Each row is a point on a landscape with many valleys, with its height.
A ball rolls from a point to the lowest of its 2 nearest points, and stops where none of them is lower. Distance is the straight distance between rows; heights are no part of it.
(620) h=33.7: -21 4 -19 -21 -24 -19 -9 2 15 19 -6 4 -8 -10 10 19 -9 10 29 -8 19 2 -8 7
 25 14 -26 -5 -26 5 -12 8 -2 2 -15 1 -15 -19 -14 -8 22 -4 -21 -7 -20 4
(263) h=53.1: 30 34 -16 -17 -10 -8 18 -13 22 2 13 11 -25 26 -2 -8 9 -32 15 -12 -2 16
 -22 6 -19 -29 18 7 15 16 -14 -20 -10 20 0 -19 0 4 -36 0 36 4 -28 17 17
 -15
(559) h=18.7: -3 -7 2 6 -10 6 1 -15 -19 6 7 -8 18 1 3 -9 1 18 -18 -9 -14 0 -8 8 -9 21
 -2 14 5 -9 -9 -1 5 5 -4 -12 10 -1 -2 3 -19 13 11 -5 -1 2
(662) h=40.3: -5 33 10 12 22 22 7 -9 -1 -16 -23 -23 9 -9 29 -12 34 2 -12 15 -6 5 -14
 22 -19 -1 0 -12 2 -12 -1 -13 -4 20 18 18 -34 2 -17 32 -29 -9 -11 -22 -3
 -32
(388) h=4.2: -22 -5 -21 1 2 26 12 -3 -10 -19 1 24 -6 -8 -44 -9 15 18 -17 9 -3 16 -5
 -27 16 14 5 -9 22 2 -10 4 -5 9 -53 34 45 -29 49 -2 20 6 36 32 -5 10
(558) h=14.2: -6 -8 17 17 -7 33 11 -10 -19 -12 12 31 -20 -14 1 -13 -9 17 -31 19 -3 12
 9 -20 -29 45 1 -5 10 -3 -9 0 7 -12 -29 20 36 2 34 -30 9 1 44 23 -12 -21
(806) h=37.8: 11 -38 -2 -7 15 -1 -22 15 -5 -33 0 -10 1 16 -21 -5 -28 15 -29 -10 -7 -9
 10 -11 0 15 -13 -12 16 7 7 -2 21 -4 -20 14 48 19 40 -6 13 15 36 28 -27
 10
(214) h=10.7: -6 -2 -9 10 -19 23 21 3 -32 -3 11 -1 25 -8 -1 1 37 19 -2 -3 -3 -17 -12
 -4 10 12 -16 6 -9 -1 -1 21 -15 12 -4 -2 14 -11 6 6 -22 0 25 11 -2 -14
(821) h=29.9: 38 -15 11 -9 -12 -38 1 -34 -6 -8 -7 -11 10 27 0 -17 -22 -11 7 -14 0 7
 -12 15 0 -25 -13 13 11 9 -1 -3 -5 18 12 -2 19 7 -46 -22 13 -4 -11 12
 -19 -5
(660) h=67.1: 12 -28 -1 -6 7 -8 -5 37 -6 -29 2 -5 15 8 -8 -7 -18 10 -4 -8 -11 -26 17
 -14 25 1 -10 -2 8 -13 28 -5 5 -6 2 16 8 16 23 23 0 6 11 20 -14 12
(1043) h=59.7: 24 -9 7 19 -4 9 35 -23 -24 -6 16 18 6 29 -35 -10 11 -6 -4 17 -17 -5 -24
 10 0 -28 32 13 39 4 6 8 -3 -24 20 -17 28 9 -31 22 -3 11 0 16 19 -1
(190) h=32.8: -29 38 -20 -7 8 -1 -24 -9 20 34 10 -39 8 14 19 13 17 -9 0 -2 -9 -4 -11
 38 -19 -28 18 5 -13 -15 -20 -18 -15 9 4 -34 -30 -10 9 -9 -6 0 -36 -42
 59 12
(599) h=50.8: 14 15 -13 1 -27 4 24 -20 -5 14 17 11 -3 9 8 10 17 -10 11 -18 10 10 -10
 -2 -16 -13 -8 -4 -11 18 -18 -3 -16 14 -6 -15 -19 3 -28 -17 19 3 -7 18
 -12 -25
(115) h=28.0: -17 13 -18 2 4 20 31 22 -10 -2 -3 19 23 -14 -13 4 44 19 19 9 -7 -20 -1
 -16 41 17 5 4 -7 -13 20 27 -13 3 -6 6 -13 -20 16 30 -23 -11 -14 12 8 22
(847) h=55.0: 18 7 -32 -17 -9 1 4 18 2 -11 13 -16 -9 8 2 -3 -1 -1 -1 -22 -6 -2 0 0 -13
 -21 1 0 -1 5 -14 -13 -6 11 -6 -18 -8 14 -5 11 23 11 6 12 19 -15
(492) h=17.4: -5 -24 -9 -16 -4 -30 -22 -40 5 26 0 6 33 16 -13 5 -12 0 36 -18 -11 -22
 -19 24 31 -13 -4 10 -1 9 -3 11 4 -13 10 -8 10 -28 -27 5 -6 6 -20 -24 -1
 30
(406) h=33.5: 52 -27 12 -7 -11 -35 10 -7 -4 -6 -15 -5 -6 17 -11 -6 -24 -6 32 3 10 -11
 -16 2 28 -29 -12 6 3 3 17 4 -8 -1 16 12 1 6 -42 2 16 -15 -13 5 -31 6
(41) h=45.6: -14 -16 -19 -23 -9 -9 -18 26 6 27 4 -8 -2 12 -25 38 -13 -3 13 -16 16 -2
 21 -14 -6 4 -13 -20 -34 11 -10 22 11 -15 -13 -20 13 6 31 -25 54 22 -4 1
 8 20
(153) h=40.8: 15 -23 -3 4 18 5 5 7 3 -43 2 19 -14 10 -31 2 -25 5 -21 -5 2 10 14 -22
 -27 12 -17 -16 29 11 3 -10 13 -22 -34 36 48 13 25 -5 36 -4 35 32 -36 7
(557) h=30.6: -14 -23 -4 5 -2 4 16 15 -8 -21 -7 40 -4 -13 -32 25 2 6 11 4 12 -2 6 -33
 47 16 1 -16 2 20 29 21 10 2 -9 28 13 -18 20 2 7 -14 3 30 -28 26
(405) h=48.4: -6 30 36 5 4 27 -9 22 -31 19 13 -30 18 -44 60 8 59 23 -3 8 23 8 2 2 3 30
 -40 19 -9 -7 5 25 -13 1 7 4 8 6 -7 16 -44 -21 17 -20 -5 -12
(1187) h=58.7: 26 -28 2 27 -10 18 34 13 -32 -24 24 8 -12 13 -3 9 -6 7 -18 5 -1 -4 3 -7
 -21 -14 -1 10 -4 -2 -3 2 1 -28 7 -11 9 40 9 -23 16 1 34 18 16 -17
(227) h=34.9: -25 19 -29 -26 -2 -5 -30 -2 18 31 12 -37 -6 1 17 3 4 3 -2 -19 -10 3 5 18
 -14 4 4 13 -24 -13 -26 -8 0 -4 -6 -43 -19 -11 16 -10 2 17 -26 -26 36 14
(43) h=31.4: 19 21 -29 -6 -7 1 23 2 5 -28 -5 9 -5 -15 7 -18 14 -1 21 3 3 16 -27 -1 6
 6 -33 -8 12 7 0 -7 -11 26 -10 28 6 -15 -24 32 3 -14 -1 30 -42 -33
(7) h=53.0: -17 3 37 11 1 23 -17 -20 -37 8 2 -35 29 -29 35 -10 53 21 -16 -1 -5 -1 -8
 18 -19 31 -23 34 11 -15 -7 23 -3 17 -7 1 37 0 -1 -9 -45 -10 35 -3 -8
 -16
(753) h=49.1: -3 -1 -35 -13 -2 6 -2 29 2 19 22 -2 -17 15 -7 19 -11 -11 1 -24 12 15 16
 -14 -29 -11 -3 -3 -24 19 -14 6 6 3 -14 -27 -4 28 31 -33 55 6 -3 11 19
 -6
(336) h=49.4: -3 25 -6 4 10 6 -8 -1 25 8 -19 2 -3 6 -11 -11 3 -3 10 34 -6 -14 -6 17 10
 -17 19 -4 1 -28 15 -20 -3 1 32 2 -39 0 -10 53 -26 -4 -37 -34 24 3
(908) h=41.9: -7 -20 -4 -15 -20 -14 -5 17 4 34 5 16 -16 1 -27 36 -23 -3 19 -6 13 0 24
 0 21 -9 -8 -14 -18 16 6 20 5 -16 13 1 -6 -7 11 -25 28 6 -10 -11 3 24
(1028) h=29.8: -11 7 -34 -22 -15 -25 -23 -18 15 23 6 -35 8 12 -4 0 -17 -5 10 -19 -15
 -11 -8 23 10 -17 -8 11 -11 -9 -16 -12 -2 -4 -1 -32 -10 -10 -2 -8 9 6
 -29 -23 32 21
(314) h=56.5: -16 -14 -5 14 -14 29 31 22 -28 8 14 26 -12 -5 -34 24 21 12 -11 8 18 0 11
 -23 20 8 0 -8 -14 12 2 20 0 -13 -17 11 19 -9 35 -10 19 7 24 28 -7 0
(637) h=75.4: 1 -7 33 12 21 2 -25 -8 21 -7 -11 -5 -16 15 4 -16 -25 6 -31 12 -5 11 20
 -4 -31 7 29 -6 13 -4 6 -26 16 -19 23 -18 0 17 18 -9 -29 18 0 -27 17 10
(1193) h=24.9: -24 2 -16 0 -4 24 -19 -1 -17 -9 -3 -30 31 -18 19 -11 28 21 -17 -21 -20 9
 -1 9 -12 25 -6 17 9 -20 -18 -1 10 11 -25 1 16 -22 19 11 -29 6 24 3 -3
 -14
(736) h=36.8: 27 -5 0 -14 -6 -34 5 -13 6 0 -34 -9 -2 7 -4 -24 -27 -7 62 22 13 -22 -1
 12 50 -16 -28 -5 -21 -5 11 12 -7 11 9 26 -5 4 -37 12 21 -27 -23 -6 -30
 1
(179) h=76.3: -29 1 35 1 19 0 -39 -16 5 14 -13 -16 5 3 21 -8 -14 7 -33 3 -11 6 1 5 -29
 29 13 1 18 -6 -1 -1 18 -5 8 -13 1 4 27 -22 -29 14 1 -38 9 14
(950) h=58.6: 15 -27 35 9 -10 -7 24 -2 -20 17 -21 25 -2 -22 -3 13 12 4 36 23 13 -35 -3
 -14 55 -5 0 12 -26 6 40 28 -5 -12 20 23 -17 -8 -14 6 -16 -27 0 0 -30 15
(1216) h=31.5: -4 15 -2 5 11 10 -14 -44 -10 11 -4 -36 17 13 33 -1 22 -23 -15 -15 -3 25
 -19 29 -49 -27 9 11 6 0 -24 -14 -4 33 8 -10 -21 -5 -29 -11 -6 -5 -16
 -21 21 -41
(435) h=58.2: 30 4 18 20 12 16 18 -29 -4 1 -7 13 8 30 -16 1 16 -1 -8 12 -8 0 -29 14
 -11 -38 35 -7 27 0 3 -14 -6 -3 34 -10 -4 10 -29 19 -32 6 -11 -4 19 -4
(50) h=51.4: -6 33 -9 1 3 2 7 -2 28 1 -11 14 -11 -12 3 -9 2 -8 6 26 5 6 -6 12 13 3 12
 -24 -6 -6 11 -10 -6 3 8 16 -42 -4 -19 39 -9 -5 -28 -22 1 0
(256) h=29.1: -14 22 -31 -20 2 5 -12 -13 4 -19 1 -6 10 4 -9 -25 7 -10 -2 -19 -20 4 -22
 15 -18 -10 20 5 37 -6 -8 -18 0 5 10 -14 -2 -29 -19 45 1 21 -23 -6 25
 -13
(522) h=64.6: 37 -14 -1 -8 10 -31 6 38 10 -20 -6 0 -5 8 -25 -8 -25 -5 28 12 -6 -33 16
 3 39 -28 11 0 11 -16 35 -5 1 -14 22 5 0 18 -17 32 4 -2 -9 -7 13 16
(881) h=24.1: -33 17 -32 -11 0 10 -6 -27 2 4 4 29 12 8 -23 -7 13 -11 15 -4 -16 1 -16
 12 -10 -3 16 -13 30 5 -6 -9 -4 2 5 3 -6 -37 -12 44 -10 22 -41 -26 6 9
(714) h=41.7: 24 11 -5 -8 16 0 7 29 37 -29 17 10 -48 -1 12 -9 -38 -11 -6 -2 -1 9 21
 -13 -27 -2 15 -16 1 3 9 -29 9 -15 4 -7 -16 29 3 -2 26 10 -3 10 7 -13
(1058) h=27.9: -7 39 -16 -8 20 -9 -27 -18 25 19 -1 -42 -14 21 18 -11 -8 -19 4 -10 -10 6
 -6 20 -33 -30 24 9 0 -7 -13 -41 -2 18 9 -29 -16 -1 6 -9 -8 -6 -41 -19
 55 -1
(1135) h=33.1: -1 30 -29 -26 3 -9 -14 -22 20 -30 -7 -29 -4 -3 10 -32 1 -14 5 -17 -18 11
 -20 34 -27 -7 4 10 26 -5 -21 -24 3 19 -1 -12 4 -10 -29 34 12 2 -29 -5
 -3 -25
(1130) h=53.5: -9 13 28 19 2 1 3 -17 12 19 -19 10 3 -1 5 15 19 2 1 17 10 11 -21 7 9 1 0
 -19 -8 6 4 8 -10 8 13 18 -35 -11 -21 13 -22 -18 -25 -23 -15 -11
(454) h=39.8: -14 8 -16 -4 9 -10 -8 4 9 -13 -13 -13 26 -13 5 -12 7 7 8 -1 -16 -13 -16
 18 20 13 -11 5 11 -15 16 -1 -7 13 2 5 -12 -9 -4 39 -29 -8 -14 -10 -12 6
(524) h=35.0: 29 25 -17 -8 -2 0 19 24 20 -38 7 13 -22 -7 8 -20 -13 -3 6 1 7 5 0 -17 2
 -5 -24 -20 5 8 -1 -13 -7 18 -8 26 -6 17 -15 32 27 -10 4 27 -34 -27
(1202) h=55.3: -12 10 32 11 -19 -8 3 -11 13 39 -19 4 -4 -4 11 14 13 11 24 27 14 -13 -5
 7 29 0 -5 -14 -42 2 4 18 -13 -17 19 17 -38 -9 -22 14 -21 -18 -23 -32 1
 2
(1161) h=56.8: 5 0 5 10 4 -1 -12 -33 11 7 2 -11 -2 35 -17 -1 -5 -7 -16 6 -15 0 -8 15
 -16 -31 37 -3 15 -1 -5 -28 3 3 29 -24 -5 5 -8 6 -23 8 -26 -16 42 0
(656) h=38.2: -23 -30 5 0 -18 -12 2 30 11 6 -9 38 -22 -21 -41 29 -29 -5 15 8 17 2 29
 -19 19 5 3 -3 -2 7 21 21 14 -23 10 17 -8 -12 19 -25 16 4 -1 1 -18 25
(645) h=61.1: 26 -9 0 15 -12 2 20 -2 -10 -7 16 11 -12 30 -29 -7 -7 5 -14 3 -10 -5 2 0
 -5 -25 32 14 20 -4 8 -7 7 -23 21 -30 14 16 -8 4 -5 7 4 6 30 14
(19) h=45.9: -2 14 28 1 0 7 -5 15 -10 9 -4 -17 9 -31 47 2 27 11 -1 -1 4 -4 4 15 5 22
 -27 15 -26 -14 2 10 -13 3 2 -4 -18 5 -14 10 -35 -6 18 -13 -2 -5
(309) h=30.2: 0 -39 -4 3 -12 -11 -9 -27 -39 2 11 -20 41 12 -21 -20 -7 14 -21 -22 -8 -9
 -22 18 3 1 -14 22 12 -9 -27 13 5 3 -10 -4 51 0 14 -21 10 21 26 9 -13 7
(287) h=14.5: -4 -23 1 18 -5 30 14 -8 -23 -11 3 35 -15 -8 -32 -9 2 17 -29 22 0 29 -2
 -19 -13 9 1 -6 6 -5 -7 -2 -8 -7 -41 27 46 -6 31 -18 36 4 48 28 -7 -12
(874) h=23.0: -5 4 22 -11 10 -8 -18 15 26 23 9 2 -27 -11 45 14 -31 -18 -3 0 9 18 35 -7
 -30 24 7 -10 -27 15 -4 -3 2 -9 5 -30 -2 18 17 -54 7 13 -5 -14 12 2
(449) h=73.7: -1 -12 52 27 27 0 -30 4 37 -1 -25 20 -18 -11 20 4 -29 -16 -19 27 14 18
 33 -10 -19 10 28 -32 2 3 19 -9 17 -15 19 15 -24 25 -11 -24 -31 -14 4
 -21 -9 -2
(1053) h=15.4: -4 26 21 -2 -4 -30 -30 -43 7 50 9 -42 24 4 34 10 4 -15 7 -2 0 -3 -20 25
 4 -26 -14 23 -26 -4 -26 8 -17 17 0 -12 -7 20 -32 -38 -5 -18 -12 -20 20
 -1
(107) h=23.2: -9 24 -4 -12 -14 -34 -33 -38 18 44 14 -22 4 20 7 12 -17 -18 34 -11 -6 -9
 -16 21 17 -30 -3 18 -18 2 -22 -8 -21 11 -6 -19 -16 7 -21 -35 1 -15 -28
 -24 26 25
(1140) h=44.6: 4 17 3 7 23 18 -10 19 33 -25 0 15 -39 4 8 -16 -17 -9 -20 10 1 13 10 -18
 -29 1 39 -11 18 -2 5 -23 18 -22 26 -11 -21 24 0 24 -6 11 -8 2 24 -5
(73) h=46.0: 24 -25 -6 7 -12 -9 23 2 -9 -6 15 17 -20 36 -43 24 -24 -6 -13 -7 11 22 4
 -17 -21 -25 -8 -8 13 20 -12 6 11 -11 -7 -7 29 16 -4 -25 52 -2 10 27 -9
 0
(936) h=25.3: 20 -27 10 2 -16 -24 5 -32 -28 8 2 -15 28 18 -12 -4 -9 -2 -5 -23 -8 -8
 -27 13 10 -14 -11 11 -2 12 -9 12 4 5 1 -13 25 1 -16 -17 0 6 18 10 -24 8
(400) h=32.6: -25 5 -1 16 17 11 24 15 -11 1 -21 18 43 -15 -7 0 45 15 -5 25 -18 -25 -9
 -7 27 8 22 14 8 -9 32 18 -6 -3 -1 3 -9 -19 22 36 -39 -18 -24 -13 29 31
(693) h=70.8: -44 -6 22 16 31 16 5 4 6 -12 -9 41 -10 -29 -13 -16 -21 3 -37 26 -8 4 25
 -31 -7 36 24 -2 20 -6 22 0 12 -15 -10 1 23 11 57 -10 -9 11 16 8 0 13
(774) h=22.3: 11 19 19 9 -12 -15 -4 -46 5 30 -3 -23 24 1 32 10 12 -13 1 5 4 11 -30 20
 -6 -14 -24 -2 -20 -1 -27 4 -13 16 10 1 -22 3 -45 -15 -10 -14 -16 -17 3
 -13
(1185) h=28.7: -18 1 23 -15 -3 -10 -28 8 30 31 -7 8 -17 -14 16 25 -19 -2 3 10 12 8 17 0
 -4 21 -4 -15 -23 9 -5 3 4 -4 5 -1 -22 8 -3 -31 -1 4 -5 -22 1 9
(1175) h=55.1: 16 13 -8 -11 -2 -13 9 -34 13 14 13 1 -6 32 -11 -1 -5 -20 5 -8 -8 3 -18
 12 -9 -36 28 7 19 6 -13 -13 -11 8 15 -21 3 5 -35 -2 6 6 -28 2 32 17
(644) h=30.0: -11 10 -44 -10 -19 12 -14 -1 -9 -13 16 -53 36 -5 27 -13 28 11 -4 -35 -14
 6 2 22 -35 6 2 25 5 -20 -31 -10 1 17 -27 -8 14 -31 8 8 -3 13 13 -1 8
 -43
(676) h=43.4: 19 -30 -13 -8 0 3 1 24 7 -29 12 16 -19 35 -44 19 -19 -4 -12 -14 7 14 12
 -15 -28 -7 -14 -14 16 23 0 1 13 -22 -22 22 34 13 5 6 51 2 14 37 -19 -6
(1132) h=54.1: -13 3 -26 -1 -20 38 14 29 -18 4 12 20 -14 -4 -13 20 21 18 -2 -7 22 23 20
 -29 -13 17 -11 -19 -20 8 -20 23 -3 -1 -39 18 15 -11 40 -8 29 19 43 21
 -2 -24
(447) h=23.7: -10 1 10 7 -12 10 27 -19 -23 10 -13 15 9 -22 17 15 47 7 24 1 8 6 -22 -12
 28 24 -26 2 -4 12 -2 28 -16 14 -3 18 -11 -33 -22 4 -16 -24 3 19 -44 -24
(785) h=34.4: 6 -36 4 -2 6 0 -18 -7 -28 -5 1 -17 10 21 -26 -12 -31 14 -28 -9 -9 -8 -4
 11 5 1 -4 4 12 -5 -10 1 17 -9 -9 -11 55 14 35 -15 15 20 24 16 -2 20
(476) h=52.9: 2 15 -37 -20 -21 -2 1 5 -4 0 19 -13 -1 6 13 8 2 -5 10 -26 1 7 0 2 -14 -4
 -19 -2 -17 15 -34 2 -15 29 -17 -20 -11 6 -7 -17 35 -2 -5 8 -3 -25
(71) h=47.1: 3 30 6 3 27 6 -23 5 32 -9 -7 -6 -23 2 13 -19 -6 2 -15 22 -13 -6 8 9 -16
 -8 23 -12 19 -18 11 -37 9 -1 21 -1 -34 9 0 34 -18 3 -27 -17 31 4
(248) h=16.2: -9 5 4 -17 7 1 -27 -13 10 26 12 -18 -25 8 41 -4 -16 -11 -15 -12 -1 16 11
 -6 -43 13 5 5 -18 7 -20 -8 8 8 1 -39 -7 16 15 -53 13 11 -4 -11 21 -1
(28) h=23.8: 7 -14 2 -18 -14 -33 -21 -8 9 1 -12 -18 11 -1 0 -3 -15 0 21 -4 -5 -17 -9
 21 32 -7 -11 5 -13 -7 11 2 8 -1 4 -6 -11 -9 -12 -4 -7 -2 -4 -22 -7 25
(319) h=15.0: -13 -5 -35 8 16 16 6 18 -15 -21 -5 10 25 -2 -36 6 24 18 -3 -2 -1 -5 0
 -22 33 7 -11 -5 4 -4 2 21 0 10 -32 21 36 -19 46 22 2 13 26 23 -1 21
(851) h=71.8: -24 -19 44 28 26 15 3 9 6 -2 -7 46 -9 -20 -3 1 -30 -7 -27 36 5 14 29 -26
 -13 38 25 -4 15 -4 21 0 20 -36 3 10 5 3 33 -33 -19 -2 26 -4 -2 17
(260) h=22.6: -9 21 1 -9 19 6 -21 -18 28 16 3 -28 -11 10 40 -6 -9 -14 -12 -4 -5 17 -3
 5 -46 3 24 -3 -7 -3 -20 -27 11 7 2 -30 -23 11 6 -25 -4 7 -19 -26 30 -11
(412) h=63.1: 37 -5 16 7 8 -30 7 37 18 2 -12 -16 -13 0 -8 -24 -20 -11 37 30 7 -33 35 5
 38 -23 3 -3 -31 -20 26 -11 -2 -12 12 14 -21 21 -14 11 -2 -19 0 -14 10
 13
(791) h=37.7: 20 40 13 22 27 12 -7 -21 5 -9 -20 -36 7 8 21 -11 21 -1 -24 10 -3 -5 -21
 29 -25 -32 11 -2 12 -10 6 -24 -4 26 38 5 -19 10 -18 30 -33 -5 -25 -28
 26 -19
(706) h=17.8: -35 4 -44 -14 -16 14 12 -20 -5 29 6 15 13 2 -19 10 16 5 27 -13 -6 -8 -17
 17 11 -2 13 -1 1 2 -5 14 -3 -8 -4 -10 -3 -39 1 19 -4 20 -31 -21 15 20
(264) h=26.1: -7 -3 6 2 -9 -4 15 -4 0 -13 -11 40 -10 -14 -17 1 -5 5 -4 3 6 22 -3 -29
 16 22 -5 -11 20 32 8 14 2 -3 -6 29 3 -24 -2 -5 4 -5 7 26 -40 10
(242) h=43.1: 0 19 9 3 -1 15 11 7 0 -18 0 -11 1 -23 40 -15 20 -1 -16 5 -4 -2 -8 -2 -13
 21 -15 2 -3 4 2 -11 -7 15 -8 7 -27 6 -3 15 -29 -3 14 -2 -17 -21
(1057) h=29.2: -16 -3 15 -16 -13 -34 -31 -14 19 20 -13 1 -11 -17 2 13 -32 1 22 -9 8 4 2
 5 27 18 -15 -8 -14 -2 -4 1 6 -4 -1 2 -18 -11 -13 -23 7 1 -19 -35 -22 28
(472) h=27.2: 4 16 23 8 -8 4 -6 -25 -16 24 -7 -27 12 4 45 14 40 -8 -11 -1 12 11 -18 21
 -30 -10 -11 10 -22 3 -31 1 -18 27 8 -11 -20 2 -29 -22 -13 -8 -2 -25 5
 -44
(955) h=33.6: -8 13 -28 -22 -8 -1 -19 -16 10 -16 -1 -36 8 -7 32 -14 2 5 -6 -34 -10 15
 -5 22 -27 14 -8 15 9 -10 -28 -25 -2 22 -20 -2 -4 -18 -15 8 4 8 6 -6 -5
 -37
(1124) h=34.7: 7 16 -5 10 8 9 2 -22 -17 -6 -2 -39 20 5 23 -14 32 -14 -13 -9 -17 2 -26
 30 -41 -31 7 15 15 -4 -18 -20 -2 24 20 -13 -15 -8 -17 30 -26 -5 -12 -24
 25 -43
(1074) h=72.8: -1 -13 51 30 14 6 -1 14 12 0 0 36 -19 -23 18 1 -27 -9 -17 20 21 7 37 -21
 -8 35 23 -15 -6 0 31 9 20 -33 8 14 -21 15 2 -36 -26 -11 29 -4 -15 12
(945) h=51.8: 0 2 -17 -8 -13 23 8 37 -8 6 21 -1 -19 12 -9 28 7 1 -11 -19 19 9 28 -28
 -27 0 -9 -16 -30 16 -21 21 6 -3 -28 0 5 8 34 -24 46 12 21 24 5 -21
(1168) h=18.4: -13 1 1 10 -21 24 16 -9 -45 12 -5 6 28 -27 13 5 58 23 19 2 11 12 -23 -9
 31 18 -26 19 -10 5 -7 45 -14 11 -4 11 19 -29 -1 4 -28 -13 21 14 -24 -12
(1088) h=48.5: 27 -11 -12 -9 -14 -7 27 -2 -14 -12 9 7 -2 18 -21 14 -6 -6 5 -18 12 6 -17
 -12 5 -19 -20 -4 1 18 -12 1 -7 6 1 -7 9 -1 -21 -11 33 -1 0 22 -19 -9
(1106) h=65.9: 27 -8 -2 -2 18 -18 8 46 14 -29 1 -2 -19 3 -6 -15 -26 -9 8 5 3 -19 27 -4
 23 -13 -3 -6 -1 -12 28 -22 6 -1 13 13 -9 32 7 34 22 3 3 20 -6 3
(544) h=34.5: -18 -19 7 9 7 -5 6 47 1 -13 -5 33 -3 -17 -34 12 -19 -5 7 9 12 -13 32 -27
 43 7 5 -7 -1 12 42 14 14 -20 5 31 -4 -6 16 0 2 -6 9 11 -14 33
(732) h=38.6: 11 31 -15 -9 11 0 16 42 41 -37 9 23 -42 -16 -5 -14 -31 -26 3 10 12 12 24
 -8 -7 -1 -4 -21 0 6 10 -20 6 -10 3 15 -19 15 -12 20 32 1 -7 21 -21 -21
(951) h=57.0: 13 -12 -24 0 -7 21 17 25 -23 -18 20 -3 -10 8 -5 1 1 15 -20 -1 -2 -9 7 -5
 -26 -6 0 6 -1 -2 -9 -11 -10 -11 -1 -8 -1 14 16 8 9 15 23 19 8 -10
(269) h=50.9: 20 12 -17 -13 0 0 7 -8 5 -4 21 9 -31 29 -10 -4 -8 -26 2 -25 1 27 -9 -19
 -39 -21 22 13 11 17 -15 -25 -7 7 -6 -24 2 15 -6 -29 38 3 -10 20 14 -14
(1208) h=68.3: -9 -18 17 4 16 -13 -19 31 -10 -25 -6 1 14 -14 -8 -21 -22 9 -14 5 -9 -22
 24 -20 24 21 -2 7 21 -13 36 -7 16 -9 -15 5 22 5 38 3 -21 4 28 12 -5 32
(1063) h=21.0: -8 -13 26 8 -9 11 7 -11 -10 -11 5 26 -6 -7 6 6 -12 1 -19 6 4 22 3 -20 -8
 36 -5 -2 16 10 -5 3 5 -5 -15 16 7 1 7 -31 -11 3 23 23 -37 7
(678) h=51.0: -7 12 30 10 -2 42 4 12 -39 9 18 -8 18 -35 40 -1 54 20 -18 -1 5 7 7 -4
 -11 29 -27 14 -6 -10 -7 30 -12 4 -14 4 26 12 16 -5 -40 -3 39 7 -5 -18
(1184) h=27.6: 10 5 0 -1 -2 -5 16 -8 -8 -11 -23 10 12 -19 16 -7 23 12 32 9 0 -4 -24 4
 31 10 -34 3 -3 2 1 9 -21 27 5 19 -13 -23 -22 18 -11 -28 -6 12 -40 -22
(8) h=74.6: 13 -24 54 27 39 -4 -21 -9 24 -14 -7 16 -20 13 12 -11 -44 -11 -33 13 2 18
 26 -5 -42 7 34 -14 15 -3 10 -25 21 -34 17 -3 5 29 5 -31 -26 2 15 -16 2
 -5
(861) h=69.5: -36 1 31 9 17 -2 -18 9 0 -17 -13 15 13 -38 -3 -11 -14 3 -21 24 -6 -6 31
 -26 13 47 1 3 16 -4 21 9 20 -7 -34 6 29 1 51 -11 -23 7 28 6 1 42
(1036) h=22.2: -29 -9 -24 -5 8 5 2 27 -4 -15 -9 5 28 -4 -20 5 7 18 10 3 -11 -20 11 -12
 43 13 2 -4 0 -13 20 11 5 7 -12 9 12 -25 32 27 -11 -3 -6 9 -5 35
(612) h=37.4: -3 -7 -20 -8 -18 -5 8 -25 -10 27 -2 5 12 -9 2 24 17 2 39 -22 11 -1 -21
 13 29 1 -29 -3 -20 4 -22 30 -16 14 -7 3 -9 -42 -29 -1 18 -7 -25 0 -36
 -4
(1190) h=61.6: 12 -27 23 4 0 -33 -5 41 1 11 -11 -2 -9 -8 -6 -1 -26 -4 13 19 19 -29 38
 -12 45 -12 -1 -9 -19 -7 32 0 -2 -14 10 20 -18 14 -1 -7 9 -11 17 -15 2
 15
(147) h=57.1: 10 -8 20 2 -17 -3 25 16 0 22 -3 13 -4 -13 10 19 14 6 29 18 16 -30 -2 4
 46 -10 -2 -2 -38 2 13 32 -15 -10 23 12 -26 1 -19 4 -5 -18 -13 -9 -11 7
(1082) h=48.6: 27 -6 -14 -18 10 -1 10 24 4 -5 22 4 -24 28 -15 20 -22 -20 1 -22 11 12 7
 -18 -36 -27 4 -4 -5 14 -10 -10 13 -1 -1 -17 12 31 9 -27 51 6 -1 27 12
 -10
(760) h=60.0: 23 -30 31 17 -3 -27 14 35 -17 4 -17 0 -1 -21 -7 10 -4 3 34 23 24 -39 21
 -15 52 -13 -13 2 -21 -4 47 16 -12 -6 15 30 -14 11 -7 17 -4 -26 18 7 -20
 9
(453) h=9.1: -29 -22 -24 -11 -23 -17 0 -31 -8 34 8 6 34 6 -33 4 8 9 17 -19 -17 -18
 -12 21 26 -7 -3 4 7 -7 -13 18 1 -16 -11 -7 22 -43 -2 4 5 20 -16 -13 5
 30
(257) h=60.6: 25 -20 5 18 11 11 18 1 -3 -6 17 1 -19 23 -8 -2 -24 -3 -20 1 -7 3 4 -7
 -19 -18 37 11 0 -5 -4 -11 11 -26 14 -31 3 43 10 -29 15 5 19 11 43 2
(828) h=42.7: 4 -8 -36 -11 -4 -13 -1 -4 -9 -24 -3 -8 21 -8 -9 -16 0 1 9 -22 -18 -9 -17
 8 24 5 -9 6 18 4 6 1 7 12 -4 3 19 -27 -4 34 -10 1 -1 21 -20 -1
(967) h=36.6: -29 25 -10 10 19 7 4 5 0 -13 -16 -2 28 -18 11 -5 45 8 -10 5 -21 -7 -9 2
 -3 16 2 12 17 -24 17 1 -1 12 -2 4 -11 -25 14 39 -44 -8 -11 -10 8 10

For each start below, name the point where the ball stops.
(1130) -> (214)
(678) -> (1053)
(257) -> (936)
(41) -> (558)
(637) -> (214)

Call two points neighbours if one is among the 2 nearest of the other. Go from one point of each pair to the other, from neighbour to neighbour, staying as low as possible. Name the highest point that can't be avoided.
(936) and (1053) -> (736)
(214) and (453) -> (955)
(248) and (1053) -> (227)
(388) and (558) -> (287)
(453) and (248) -> (1057)
